A landscape with many peaks, sampled at points; each row gives a point and its height.
From any point a climber steps to the highest of the 2 points nearest to it. It stops when none of these is higher. Distance is the straight distance between rows; heights are no part of it.
zirar: [169 108 127 167 129  99 129 123 154 201 140 164 115 119 139  97 137 147
 107 111 117 147 123 154  99 171 100 117 178 120 157 147]  h=489
ziser: [ 98 108 206 105 159 155 170  84 156  98 158 204 204 147 128 134  81 147
 157 114 115  68 135 170 144 120 195 126 118 111 121 124]  h=532
lufe: [ 83 117 152 120  60 112 131 187 136 107 137 137 160 130 154 114  56 120
 149 150 155 108 127 181 151 105 169 128  96 104 135  82]  h=758
Kaso: [137 123 127  93 149 180 195 115 102 126 132 142  92 115 123 115 147  96
 150 155  80 143 123  43 112 154  84  95 214 116 135  86]  h=338
Beb: [115 103 110 114  74 108  88 138 143 137 113 114  94 130 155 103 191 131
 123  98 147 102 141 118 129 140 100 132 136 169 115 133]  h=151
Lemif: [144 122 102 122  93 146 125 150 107 126  91 100  71 118 116 106 206 113
 134 139 176 147 134  70 111 127  86 127 170 132 130  88]  h=279
Dil: [ 85  80 148 140 127 106 111 117 163 149 164 186 187 142 174 130  96 176
 124 102 143  53 141 185 170 124 176 140  81 130 116 161]  h=392
garu: [190 149 105 143 172 167 170 118 106 138 134 105  82  89  99 125 154 102
 136 179 109 189 113  51  96 137  81 117 182 119 149  95]  h=318
Nat: [ 78 123 138 105  82 102 127 175 128  92 139 125 183 135 166 128  72 126
 155 134 151  86 123 154 158 105 176 133  67 119 121 121]  h=660
Tudir: [129 164  84 133 129 136  70 133 128 118  87  59  90 146  99 147 183 119
 114 127 167 165 114 118 129  86  99 177  84 170 102 132]  h=226
boro: [113  79 102 153  98  81 162 168 152 164 128 159 129 124 160  83 121  98
 133 132 151 141 116 167 110 180 106  87 176 110 158 106]  h=305
rufuf: [ 91  97 199  88 136 146 162  94 147  97 151 196 183 130 135 133  67 125
 164 123  98  68 147 150 137 132 166 117 141 105 136 120]  h=504
Zedop: [147 148  74 176 122  83  87 150 130 202 103  97 100 159 134 142 158 151
  77 116 112 177 117 149 112 134  94 149 112 129 147 171]  h=179
resi: [194 149 165 165 160 128 140 119 114 122 136 151 141 116  85 145  76 137
 120 163 132 157 125 151 107 112 159 131 132 103 127 119]  h=314
liko: [ 86 122 179 111  91 131 131 140 146  89 148 148 175 132 156 113  93 126
 152 115 149  87 123 166 148 104 178 137  88 126 114 111]  h=595
gov: [ 83  90 127 155 105 100 100 133 158 158 158 174 184 154 181 132  97 193
 113 110 141  66 133 201 186 111 185 157  74 139 109 150]  h=412
dif: [117 133  32 108 125 102  93 156 116 135  98  70 112 149 144 130 188 122
 120 113 126 124 154  98 132 123  90 130  88 159 133 170]  h=473
Vuf: [123 125  66 112 156 106 160 164 121 134 118 100 120 119 134 123 135  98
 152 146 122 124 126  82 123 172  96  86 141 103 155 143]  h=655
lenaz: [149 118  95 132 153  99 119 129 142 175 126 122 124 124 145 116 150 129
 113  97 101 122 138 115 118 171 102 114 141 127 142 171]  h=624
lolo: [104 113 111 127 110  96  77 116 148 152 132 119 139 147 169 128 153 152
  96  80 125  91 140 154 142 126 128 137  94 164 113 184]  h=552
mam: [101  70 102  92 107 135 173 141 127 125 122 145 117 116 154  88 187 104
 162 117 126 102 140  76 114 191  86  83 197 131 138 113]  h=280
Muda: [143 129  64 109 127 162 145 157  93 122  96  82  75 115  94 118 209 100
 142 161 179 148 136  44 119 117  74 122 144 116 134  98]  h=235
zis: [ 77 125  87 162  55  67  95 183 139 170 117 116 138 144 181 140 105 177
  89 132 126 135 135 192 167 125 128 156  81 144 113 132]  h=71
vep: [177 157 136 138 155 139 110  96 129 131 115 110  92 110 105 127 159 123
 118 117 123 152 128 101 111 119 103 144 150 148 121 135]  h=695
bige: [154 122  78 154 141  91 113 135 141 211 124 122 120 144 152 118 175 140
  90  90  94 149 126 135 103 174  91 126 144 122 157 181]  h=561
Ladag: [144  95  92 169 128  77 170 179 144 178 131 155 135 131 145 107 102 117
 120 150 139 158 109 168 110 183 116  93 166  90 165 119]  h=354
nek: [161 145  63 142 155 113 126 151 122 151 107  85  89 119 118 126 162 112
 124 141 138 160 122  88 116 147  87 119 131 124 151 138]  h=602
bugi: [104 102 210 124  84 148 122  83 167  97 149 170 136 125 156  93 147 138
 132  76 138  96 128 166 142 105 147 131 123 163 116 109]  h=202
veris: [132 136  86  78 161 151 108 107 120 103 109  91 110 130 117 123 197 112
 136 100 124 104 155  77 138 122 101 142 116 161 104 159]  h=119
tegol: [ 97  92  95 134  89  80 146 180 139 145 125 139 135 123 165  96 114 104
 140 131 142 116 129 147 116 170 113  85 142 116 150 112]  h=257
fom: [ 96  63 168 123 119 116 124 110 171 141 156 205 176 124 160 113  89 151
 148 111 128  54 147 181 152 133 157 123 114 121 132 138]  h=360
bobo: [133  92  92 110 135 126 150 134 141 149 123 128 104 116 148  95 185 116
 139 106 109 115 140  81 115 192  82  98 182 135 134 139]  h=228
zifin: [113  97 189  92 164 157 157  58 146 109 157 186 149 113 137 128 113 131
 138  87  66  78 145 115 142 149 130 108 156 137 115 144]  h=628
vus: [117 180 130 148 138 132 108 135 134  97 114  82 158 149 118 152 121 127
 116 126 169 145  99 161 138  92 167 160  42 146  84 129]  h=21
lenit: [ 93 162  97 168  80  90  79 159 135 155 104  83 129 153 147 169 117 168
  78 144 137 166 117 185 169 101 133 179  68 157  94 138]  h=56
Seb: [119 129 103 167  67  85 114 182 132 149 110 112 103 124 141 118  99 124
 112 157 159 153 114 169 131 131 120 124 118 113 136  90]  h=355
rolid: [146 110 178 126 172 150 111  38 157 142 155 165 131 118 136 127 161 159
 101  64  85 104 139 135 136 138 123 123 148 155 110 182]  h=683
Fal: [116  96 180 117  95 127 150 144 138 128 144 185 154 134 132 113  52 117
 154 152 136 109 145 184 122 117 160 106 156  81 162  76]  h=607
Zel: [117 145  80  69 178 201 191 135  81  93 122 102  92 112  83 148 151  89
 174 176  98 133 127  23 135 129  86 111 154  94 139 110]  h=325
niren: [ 78 151 152  58 138 173 172 135  90  49 122 109 146 133 106 147  96  86
 186 139 116 120 128  79 130 114 157 112 124 102 153 108]  h=442
moz: [151 132 113 124 158 120  94 100 140 158 120 112 115 128 132 125 163 137
 104  88 106 119 145 121 124 140 106 132 135 144 129 180]  h=693
Nabi: [ 94 130 103  56 137 210 196 142  66  91 111 114 100 127  90 137 170  99
 172 165 119 125 142  18 131 125  92 107 177 102 143  94]  h=291
daf: [109 129 121  64 123 197 167 139  76  82 100 102 101 124  93 127 185 102
 161 142 146 130 159  29 134 110 109 126 148 122 133  90]  h=261
res: [164 111 113  96 156 174 159  99 121 137 121 135  75 109 122 104 201 127
 128 116  97 129 145  39 122 157  68 121 204 146 113 113]  h=288
lol: [181 139 105 170 162  97 101 116 126 207 132 136 125 138 127 131 149 160
  84 110  92 150 126 140 100 151 113 139 142 116 151 188]  h=543
num: [145 144 155 102 143 163 145 105 114  98 115 120  98 111 106 118 155 105
 140 120 119 138 141  73 121 118 115 128 160 139 127  93]  h=218
lal: [195 162 120 215 156 106  81 117 102 187 135 122 128 151  74 185 125 181
  76 147 130 191 108 169 105  97 147 183 110 122 122 180]  h=589
zafav: [117 104 153 170 120 110  79  87 157 190 154 184 155 157 143 136 132 195
  89  93 138  96 121 208 159 106 167 158 107 141 114 170]  h=594
mil: [131 148  95  84 189 177 188 126  97 110 133 118  99 109 104 145 117  93
 169 176  72 140 112  45 123 150  92 102 169  91 141 118]  h=358
dek: [109 133 204 114  85 162 145 147 107  90 138 141 126 130 116 111  68  97
 151 145 148 156 133 152 119  90 162 118 152 104 165  49]  h=499
zat: [123 113 213 128  77 151 124  90 151 102 134 167 101 117 136  92 147 128
 125  89 137 127 130 154 128 104 133 137 159 161 127  83]  h=216
pufi: [168 149 183 156 189 148 119  32 144 143 159 169 166 143 101 135 153 175
  87  97 121 136 118 168 123 116 164 132 128 147  87 177]  h=700
Detoz: [148  88 140 126 159 127 128  85 161 171 149 170 125 107 145 109 142 146
 118  86  78 101 148 122 121 176  99 104 171 135 137 166]  h=418
Dar: [152 110 145 105 176 157 173  85 135 145 153 175 109  99 134 120 121 129
 132 120  45 118 134  81 117 171  91 104 200 127 121 132]  h=378
pilof: [213 152 157 176 187 132 125  82 114 149 159 152 140 112  82 147 114 158
 104 137 108 166 131 136 103 118 143 150 151 127 112 167]  h=644
nemer: [166 172 106 112 187 188 119  73 120  98 105  85 109 131  71 139 209 113
 126 110 145 162 134  82 117  89  95 171 118 173  94 120]  h=90
fenu: [ 78 106 153  73 121 142 177 127 116  91 133 155 169 136 128 143  41 101
 184 163  99  85 137 136 117 152 154 100 163  69 170 108]  h=598
zuf: [119 160 150 127 120 138  93 106 148 102 116  96 133 138 132 122 158 125
 120 100 158 129 112 147 135  98 147 155  88 165  91 132]  h=346
mono: [183 150 158 135 163 153 163 104 105 112 139 137 110  96  96 130 103 106
 136 158 100 171 126  85 102 120 115 119 183 110 142  99]  h=352
Zera: [190 124 141 183 114 102 123 119 147 189 140 164 101 108 122 100 122 149
  99 133 125 162 118 163  93 144 105 128 186 126 151 126]  h=529
Pugi: [ 93 168 143 134  77 143  84 134 147  94 121  83 138 153 141 121 156 134
 122 112 173 142  96 162 149  91 144 175  70 179  68 112]  h=363
Miz: [ 88  83 134 101  46 119 118 155 130 108 127 136 115 121 162  88 159 117
 154 109 150  90 144 118 123 140 119 110 141 149 132  97]  h=215
tud: [116 156  97 139 130 101 125 179 119 101 104  89 138 139 129 168  75 126
 126 159 149 131 122 138 158 103 164 131  39 106 126 134]  h=35
zalot: [198 161 154 175 157 133 126 115 108 119 132 123 120 101  79 146  95 125
 116 156 142 186 115 135  99  99 137 146 129 115 125 119]  h=303
Fefa: [ 77  95 180  73 125 145 170 114 133  90 142 178 182 136 137 139  51 116
 181 139  96  74 147 144 125 141 161 113 151  89 158 111]  h=538
Beno: [111 161 126 166  93 105  84 147 137 143 117  97 137 149 131 156 105 159
  89 141 157 156 104 190 163  98 154 176  70 149  91 128]  h=52
godo: [ 83 103 162  69 134 164 177  99 122  93 140 168 138 120 136 127  92 107
 168 121  66  86 144  91 124 157 119 102 184 111 143 110]  h=526
Kapa: [ 89 115 146  99 109 131  98 110 152  87 146 120 164 147 176 112 162 136
 134  77 141  77 127 142 152 111 148 135  75 171  90 159]  h=569
Pup: [135 118  70 171 125  73 168 197 131 153 117 116 118 136 149 123 109 105
 118 171 156 177  96 151 122 167 117  84 138  85 163 114]  h=403
Bosag: [144 121 113 114 172 119 182 144 123 130 132 138 139 121 118 146  67 108
 156 186  95 128 113 110 111 177 127  86 167  62 164 133]  h=466
Sem: [100 130 189  82 121 168 179 124  95  82 138 141 139 140 108 137  59  93
 164 155 106 136 136 115 112 118 149 106 179  92 173  80]  h=503
funo: [146 164  65  87 195 182 112  92 121  90 101  64 116 145  76 140 218 107
 124 116 144 139 143  86 130  86  90 172  87 172  97 144]  h=96
Mizof: [122 121  95 123  62 130 105 168 113 125  85  93  72 126 124 101 193 114
 130 138 187 143 129  93 115 122  96 133 144 144 118  86]  h=321
lil: [204 154 143 152 164 162 174  93 101 125 152 126  93  84  90 130 125 109
 128 175  88 192 122  60  92 120  97 126 194 125 137  91]  h=336
ligon: [124 100 184 103 186 164 144  35 152 117 161 182 141 120 137 129 143 144
 118  70  58  83 142 117 147 149 122 109 151 151  99 163]  h=654
mefa: [166 141  51 116 170 175 156 141 100 133 109  74  68 106  89 132 204 106
 139 170 148 161 126  38 116 126  65 127 145 117 143 106]  h=272
Rok: [ 80  70 151 114  92 101 126 138 160 130 148 180 168 117 169 108  86 134
 152 115 129  62 150 165 139 142 143 117 109 121 142 132]  h=324
poni: [181 159 101 208 148 102  94 150 102 170 118 114 130 157  87 193  95 179
  78 162 139 180 110 172 133 103 162 169  82 112 123 148]  h=610
Raken: [116  93 120 155 125  84 115 146 145 186 138 176 160 140 156 133  84 167
 115 121 129  83 148 180 146 142 155 131 106 114 141 151]  h=522
gevev: [119 145 147  87 125 172 144 130  98  77 108 104 109 121 108 122 159  99
 158 119 145 131 145  71 128 106 130 133 138 133 127  85]  h=234
Gulor: [128 158 207 124 114 174 154 132  99  77 131 125 125 128  93 120  94  99
 142 137 151 174 127 126 107  84 161 131 145 122 148  54]  h=471
sugi: [115 159 126 159  96 105 107 168 130 121 115  99 146 142 128 155  77 151
 101 153 163 142 105 189 170  96 174 164  57 126  95 108]  h=48
bibes: [138  94 128 129 197 113 147 116 134 170 151 180 178 135 122 159  75 163
 134 131  81  65 149 140 132 170 160 117 139  90 139 179]  h=555
rido: [109 111 147 103 136 121 113 104 152 121 138 143 149 124 155 121 131 132
 131  88 115  80 145 134 143 134 140 122 115 143 118 162]  h=172
navi: [137 142 126  96 174 157 176 122 104 105 133 122 119 105 103 141  95  95
 163 167  86 139 118  70 117 144 110  99 165  92 150 114]  h=382
Kuvam: [167 105 146 125 167 144 146  81 151 164 156 170 111  99 139 108 148 138
 116 100  59 119 136  98 114 175  89 106 194 136 129 154]  h=397
leta: [146 121 115  88 143 183 182 116 102 122 118 130  81 114 113 109 182 108
 143 142 106 136 139  28 120 143  79 113 204 126 121  90]  h=313
pebo: [ 98 109  99 159  56  74 100 164 155 176 119 131 112 129 169 105 130 143
 101 117 141 133 128 180 135 150 108 130 126 146 132 122]  h=95
Tik: [163 153 146 134 166 138  97  78 141 140 129 119 122 126 115 132 158 138
 100  92 119 138 127 131 122 118 124 145 133 152 113 169]  h=748
baleg: [139 169  94 141 143 153 109 140 106  85  95  61  97 115  76 161 149  98
 134 142 177 183 107  98 125  78 114 157  68 136 125  97]  h=255
goda: [191 149 102 205 166 104 115 161 102 144 123 123 129 150  77 195  70 166
  94 178 140 174 116 156 132 108 175 150  72  98 135 135]  h=635
zaz: [135 142 170 151 140 124  93  75 151 147 141 147 151 142 125 132 140 166
  92  95 142 124 114 183 138 106 161 146 104 149  96 166]  h=690
ludog: [158 134 154 111 175 140 177 122 109 111 139 154 144 118  99 157  49 115
 153 185  89 136 126 115 112 138 143 107 169  68 155 112]  h=427
fuza: [125  92 107 147 129  78 134 159 144 182 128 156 151 134 153 125  95 144
 121 122 120  98 145 159 127 168 132 107 123 105 152 149]  h=467
danu: [108 184 126 144 153 139 114 124 143 103 125  79 187 172 133 145 124 145
 109 126 167 129  94 161 145  97 177 155  19 143  69 146]  h=18
nakis: [143 151 158  98 186 160 180 107 102  91 136 142 144 117  94 159  64 107
 158 163  79 132 122  94 121 133 140 117 154  89 137 122]  h=408
lumog: [ 80  73 137 117  65 102 121 151 154 125 141 161 140 114 178  89 123 120
 152 109 137  80 146 150 131 147 125 106 131 137 140 111]  h=269
bukas: [100 112 112 158  72  81  94 159 149 172 122 138 129 137 165 125 105 154
 104 114 136 111 133 184 149 130 132 136 102 139 120 135]  h=82
vir: [ 79 150 177  67 136 187 186 131  83  56 128 116 148 144 101 150  62  86
 177 151 112 135 132  96 122 112 164 109 150  96 171  90]  h=472
zil: [109 155 103 150 129  93 117 172 122 116 114  94 158 155 144 171  81 157
 106 145 149 124 120 172 173 100 178 153  31 126 100 141]  h=43
Vol: [175 153 195 126 159 166 182  75 102  97 152 173 134 111  94 135  86 111
 130 143  78 162 136  99 112 113 129 119 186 119 127  92]  h=337
tufon: [121 177  88 140 133 147  87 134 122  89  90  47 107 141  96 153 163 103
 124 130 178 171 109 121 130  75 116 174  57 162  99 116]  h=239
Kod: [193 155 178 189 164 131 119  76 127 142 154 172 148 128  81 138 113 169
  98 130 140 156 121 177 106 101 171 156 137 133 100 150]  h=667
Mal: [ 88 117 116  91 102 113 147 171 114 100 121 113 136 118 143 123 104  89
 170 150 134  98 135 101 123 147 132  91 123 104 153 116]  h=214
rak: [142 119  72 148 147  98 180 182 124 135 120 111 117 124 135 130 109  91
 135 183 142 171  95 115 114 169 114  75 148  77 174 126]  h=458
kagof: [110 130  59  93 123 107 116 163 107 107 104  86 116 129 139 127 163 107
 149 133 139 107 151  85 138 129 109 112  89 142 129 144]  h=393
dati: [201 163 114 191 187 120  89  96 103 183 141 118 145 148  83 176 143 172
  79 129 105 176 116 150 102 108 143 175 113 119 123 204]  h=575
figet: [ 96 117 157  96 133 150 106  69 163  86 148 120 161 150 166 110 187 143
 126  65 130  79 130 135 149 119 148 130  88 178  83 166]  h=603
vavoz: [ 97 137  77 157  64  78 121 204 125 130 103  88 102 126 145 125 107 112
 116 165 161 163 114 146 141 130 119 106  98 115 136  90]  h=391
mavo: [124 124  80 115 160 120 183 162 121 125 123 112 129 120 128 134 107  85
 163 177 111 143 104  86 115 176 106  74 154  75 169 130]  h=539
Depiz: [120 114 111  83 127 138 119 121 128 108 111 112 110 120 134 113 176 119
 145 104 127  95 151  77 130 141 107 119 133 151 112 138]  h=138
siv: [136 139  67 143 113  99 112 170 123 145  95  83  92 125 135 124 157 110
 121 134 151 151 125 109 120 142  93 117 119 130 142 130]  h=524
Rigu: [163 137 143 182 114 109 121 164 115 134 125 139 132 133  93 152  56 142
 112 179 160 160 114 192 136 103 172 147 104  98 125  88]  h=714
runu: [189 143 177 188 174 134 111  42 124 159 173 186 158 141  80 143 141 190
  88 115 126 143 122 178 114 110 173 153 145 140  96 180]  h=685
fod: [181 144 197 145 159 144 170  92 113 105 153 173 151 117  90 135  70 130
 130 152 112 156 136 140 107 109 158 125 167 107 126 102]  h=326
lonot: [144 123 135 168  75  97 120 159 145 163 121 146 101 113 130  94 104 121
 113 148 157 159 115 176 113 135 117 118 160 116 142  85]  h=315
Zasa: [113 135 168 109 159 160 109  47 168  98 141 126 147 145 145 114 186 141
 111  64 123  98 126 138 141 118 139 128 104 172  81 167]  h=630
pizi: [156 144 165 101 161 162 153  83 121 104 130 141 113 108 114 125 134 114
 132 113  89 128 138  88 125 131 116 122 167 140 115 117]  h=207
Ledu: [152 115 129 137 219 122 124 101 116 176 157 171 184 146 110 170 101 175
 108 116  81  75 145 142 142 154 181 128 120 102 126 201]  h=587
tepu: [ 99 127 201 107 134 149 154 102 153  89 153 165 194 141 138 118  96 138
 151 108 136  83 123 167 141 113 186 128  93 124 106 120]  h=557
betaz: [173 161 136 161 131 128  90 115 125 139 107 100  84 111  99 126 155 124
 110 126 148 172 113 119 102 110 102 157 145 150 124 122]  h=648
Lemo: [130 105 139 163 139 102  97 111 144 186 146 177 155 146 142 140 112 183
  94 104 126  90 137 191 151 123 169 141 111 126 123 167]  h=567
Teg: [148  90 142 144 139 107 129 106 164 185 143 176 125 109 143 106 128 147
 112 101  99 108 140 149 111 169 109 110 173 124 152 154]  h=448
tubuz: [122 110 176 125 159 148  98  33 171 123 153 145 137 137 145 116 184 158
  98  55 110  97 125 154 141 121 128 123 125 169  99 183]  h=656
Fata: [ 83  91 130  85 122 124 172 141 132 107 134 153 155 121 144 123  78  92
 176 151 101  89 135 119 113 175 125  85 170  86 161 119]  h=500
mozi: [177 146  82 119 179 183 167 123 100 129 126  95  70  95  91 124 182 107
 142 171 119 169 123  31 110 128  69 124 167 122 140  96]  h=297
Dafe: [143 151  67 159 114  96  70 145 131 182  93  80  75 159 123 138 189 133
  87 120 132 178 115 128 109 124  70 161 124 157 136 158]  h=195
dudav: [191 134 127 190 161 110 129 160 103 126 128 139 139 138  75 174  55 155
 113 190 149 159 114 162 128 110 179 140  95  87 135 109]  h=668
depap: [149 168 125 149 144 160 121 135 103  82 105  74  93 103  78 154 129  90
 140 150 173 194 104  96 109  80 127 141  97 118 139  75]  h=271
Tonu: [139 140 189 136  87 144 112 109 139 110 124 140  98 118 123 103 139 119
 124 109 154 141 121 148 117 104 127 142 151 152 124  86]  h=230
Sosig: [ 73 115 112 120  63  89  95 160 141 115 142 121 164 138 194 124 122 152
 128 105 142  89 127 164 168 111 146 151  61 166 101 142]  h=470
nase: [108  93  99 143  61  90 102 150 152 164 114 129  97 127 167  90 173 128
 116 100 144 116 129 147 120 163  92 118 148 158 133 128]  h=121
mobaf: [ 83 146  69 158  64  67  93 188 132 154 102  82 116 146 168 147 123 163
  89 142 132 156 133 169 155 120 116 149  73 149 114 135]  h=63
letu: [106 138 109 127  55 121  95 171 110 103  97  82  85 121 129 114 160 110
 136 139 179 146 122 116 135 108 117 140 114 149 117  84]  h=368
viz: [ 95 147 141 115  63 149 108 168 106  79 105  80 108 130 122 115 145 106
 142 128 180 148 119 124 139  91 147 152  95 152 112  76]  h=404
begib: [116  97 150 124  98 104 139 153 143 138 136 164 140 118 143 105  77 118
 145 143 135 102 141 159 120 139 140 106 147  99 150  99]  h=717
vemid: [101 130  73 130 110  87  73 140 134 157 116  93 131 157 170 136 164 147
  91  93 115 115 144 142 139 121 113 145  86 159 121 188]  h=611
Tezol: [189 140 138 150 196 129 116  91 119 170 150 147 151 123 103 151 120 165
 101 118  90 135 135 136 120 140 147 138 140 116 120 191]  h=623
Gena: [ 79  98  85 115  79  80 145 190 121 117 121 120 144 125 168 111 113 100
 158 149 143 108 133 125 124 162 123  84 117 116 151 116]  h=211
vik: [157 151 169 145 173 139 102  54 144 140 143 142 146 133 112 131 155 157
  92  91 122 134 122 153 123 115 144 142 124 150 100 176]  h=718
kize: [105 141  53 149  87  88 116 198 113 122  96  75  92 128 141 133 136 105
 121 159 164 164 116 118 136 131 106 106  86 119 143 111]  h=440
Riko: [133 143  77  66 170 178 125 109 107  84 104  82 112 131  93 129 208 108
 143 114 138 114 160  62 144 103  96 151 105 157  97 139]  h=107
tubem: [ 83 100 123  96  83 111  95 140 138  96 140 121 157 128 185 110 150 137
 142  89 140  72 138 132 149 119 139 134  79 171 106 149]  h=521
nito: [102 156 149 133  59 148  83 143 131  96 104  86 104 136 122 120 163 119
 126 119 180 154 101 144 140  91 130 178  98 176  86  86]  h=379
fatom: [111 100 182 126 107 126 108  87 169 122 147 165 133 117 154 103 139 143
 125  81 132  86 134 164 141 124 137 127 124 154 118 139]  h=190
Mited: [142 125 141 149  92 104 106 137 148 155 124 140  98 116 137 100 127 126
 114 122 143 136 123 156 114 138 111 120 155 129 133 111]  h=284
rila: [137 137 141 134  98 119 110 137 132 128 115 117  93 111 129 106 139 115
 128 123 149 137 130 121 115 127 115 128 147 134 134  99]  h=256
Tas: [ 78 134 126 132  84 103 105 153 148 114 148 122 180 146 181 134 103 162
 118 115 155  96 113 179 178 104 171 159  50 149  83 141]  h=445
pav: [ 93  90 114 103  32 113  98 164 125 110 118 119 109 121 165  91 181 128
 144 111 162 100 138 116 130 130 115 127 122 170 110 105]  h=184
Vom: [108 141  32 131 119  88  79 157 123 158  93  70 114 166 157 140 182 138
  92 109 112 139 142 121 127 122  88 141  81 157 138 179]  h=536
zuv: [ 87 138 175  97  71 177 136 165  91  66 120  96 115 139 118 105 138 104
 155 122 174 148 133 104 124  89 163 140 119 141 136  62]  h=434
Zep: [134  89 113 135 169  93 152 137 142 175 140 172 171 134 137 139  80 149
 134 133  96  80 146 142 125 180 137 105 142  95 153 160]  h=516
zup: [ 70 123 123 153  94 102  97 137 159 140 162 145 193 166 186 140 108 201
  98 112 154  91 114 208 198  99 179 173  52 151  86 148]  h=429
pide: [ 95  79  97  98 125 115 175 152 136 133 132 144 134 119 155  99 144  88
 168 132 117 108 126 101 107 199  91  77 189 114 153 126]  h=345
dabop: [ 78 128  98  91  88 108 134 184 101  76 118  93 146 127 146 132 108  92
 168 149 145 102 133 104 138 121 143 105  75 119 143 118]  h=265
Pulot: [194 150 153 189 105 113 104 116 133 165 132 147  90 106 100 116 124 141
  99 143 142 187 115 157  87 114 103 145 174 135 133 115]  h=572
kuz: [205 154 111 183 174 111  88 100 110 206 141 125 132 141 102 160 152 168
  78 122  86 170 121 137  99 127 122 164 133 111 142 205]  h=563
Nus: [162 115 103 114 153 142 129 106 143 159 125 123  87 115 134 100 191 127
 123 104  97 129 142  76 111 168  75 118 183 146 129 147]  h=260
zon: [134 135  90  98 156 140 152 140 114 120 114 101  99 111 116 120 154  96
 153 143 119 125 135  60 124 149  94 104 155 117 140 122]  h=842
Dib: [ 84 123  52  85  97  99 133 190  92  82 110  86 137 130 152 135 141  98
 170 155 147 105 138  80 137 125 121  92  72 134 139 131]  h=319
tet: [111 135 174 154  89 122  82  93 173 149 144 150 142 145 145 121 140 168
  97  95 154 123  99 206 157 103 155 162 103 161  88 141]  h=658
lafit: [119 165 131 129 132 124 118 146 122  90 112  85 145 132 121 149 104 116
 127 134 157 134 113 139 145  98 158 144  57 129 105 125]  h=27
padu: [ 97 101 158  83 159 140 162  95 137 111 142 171 155 113 136 137  88 118
 160 115  69  72 143 110 129 163 129 105 155 111 125 145]  h=580
Bes: [177 157 147 172 123 113  92 117 132 154 121 126  96 111 105 135 126 141
 100 129 146 173 114 153 102 115 117 156 147 141 128 132]  h=606
Povif: [ 95 103 169 164  79 121  79  87 182 165 159 174 146 145 160 115 141 187
 100  93 155 106 106 220 176 100 148 162 102 159 102 154]  h=629
mak: [105 156 200 109  95 186 149 135  97  65 121 107 116 138 102 113 122  99
 147 124 161 169 127 111 117  85 162 133 131 139 142  54]  h=455
Zam: [114 117 121  95 132 123 112 120 138 115 124 119 131 119 149 119 154 120
 136  93 118  86 149 108 133 141 122 117 117 150 120 154]  h=156
fug: [ 71 133 135  56 139 147 163 136 103  63 127 119 160 127 121 149  78  92
 190 150 102  85 131  92 133 138 155 108 119  96 146 128]  h=401
Zaba: [109 116 189  99 106 150 164 137 118 102 143 163 148 136 121 123  53  98
 161 163 125 133 141 153 113 111 154 102 177  81 177  67]  h=542
zaf: [108 124 151 127  82 111 129 171 126 118 123 132 129 122 134 112  74 109
 141 151 152 124 128 160 131 116 153 116 119 103 142  84]  h=902
vupa: [136 133 166 143 101 119 128 160 122 117 127 138 131 121 113 127  62 118
 131 161 161 144 119 173 130 106 165 132 117  95 132  80]  h=785
fiz: [172 132 122 135 222 130 120  92 114 178 155 153 167 133 110 161 118 165
  98 109  64 104 139 124 131 148 154 133 128 103 125 214]  h=605
situd: [136 160  89 148 122 117  69 134 131 149  94  73  86 144 113 146 174 125
 101 122 150 162 113 128 122  99  93 170 106 167 118 150]  h=212
Fifer: [142 114 147  93 158 172 187  88 117 126 148 169 101 111 128 117 121 111
 140 135  48 126 129  56 116 162  87 103 212 126 126 103]  h=362
pigut: [173 167 137 160 151 150 127 128 103  97 118  94  99  94  81 150 109  98
 131 159 151 195 109 102 103  92 125 139 125 111 142  88]  h=287
rezod: [ 87  77  99 105 133 109 192 152 134 130 136 156 152 125 154 110 107  82
 173 152 111 114 115 121 103 196 104  72 189  86 164 120]  h=410
Lud: [159 152  68 112 186 138 135 133 119 139 120  88 101 110 107 137 148 106
 137 144 109 142 134  66 127 144  92 118 124 118 148 152]  h=691

Where does a climber stop that starts at each point below?
Mal => vemid
Riko => zon
Nus => Tik
Zel => zon
zirar => Tik
bibes => Tik
gov => rolid
Lemo => Tik
sugi => rolid
nase => rolid
kuz => zaf
Tudir => mono
lonot => zon
zuv => zaf
niren => zaf
Gena => zon

Call two points neighbours if one is among the 2 nearest of the other. Go from one point of each pair to the other, from neighbour to neighbour, staying as high as possible. Name the lowest point that can't be avoided.
zaf / Tik => lol
zaf / fenu => rufuf
zon / viz => pizi
viz / mono => Muda
zaf / rolid => Fata
zon / vemid => Gena
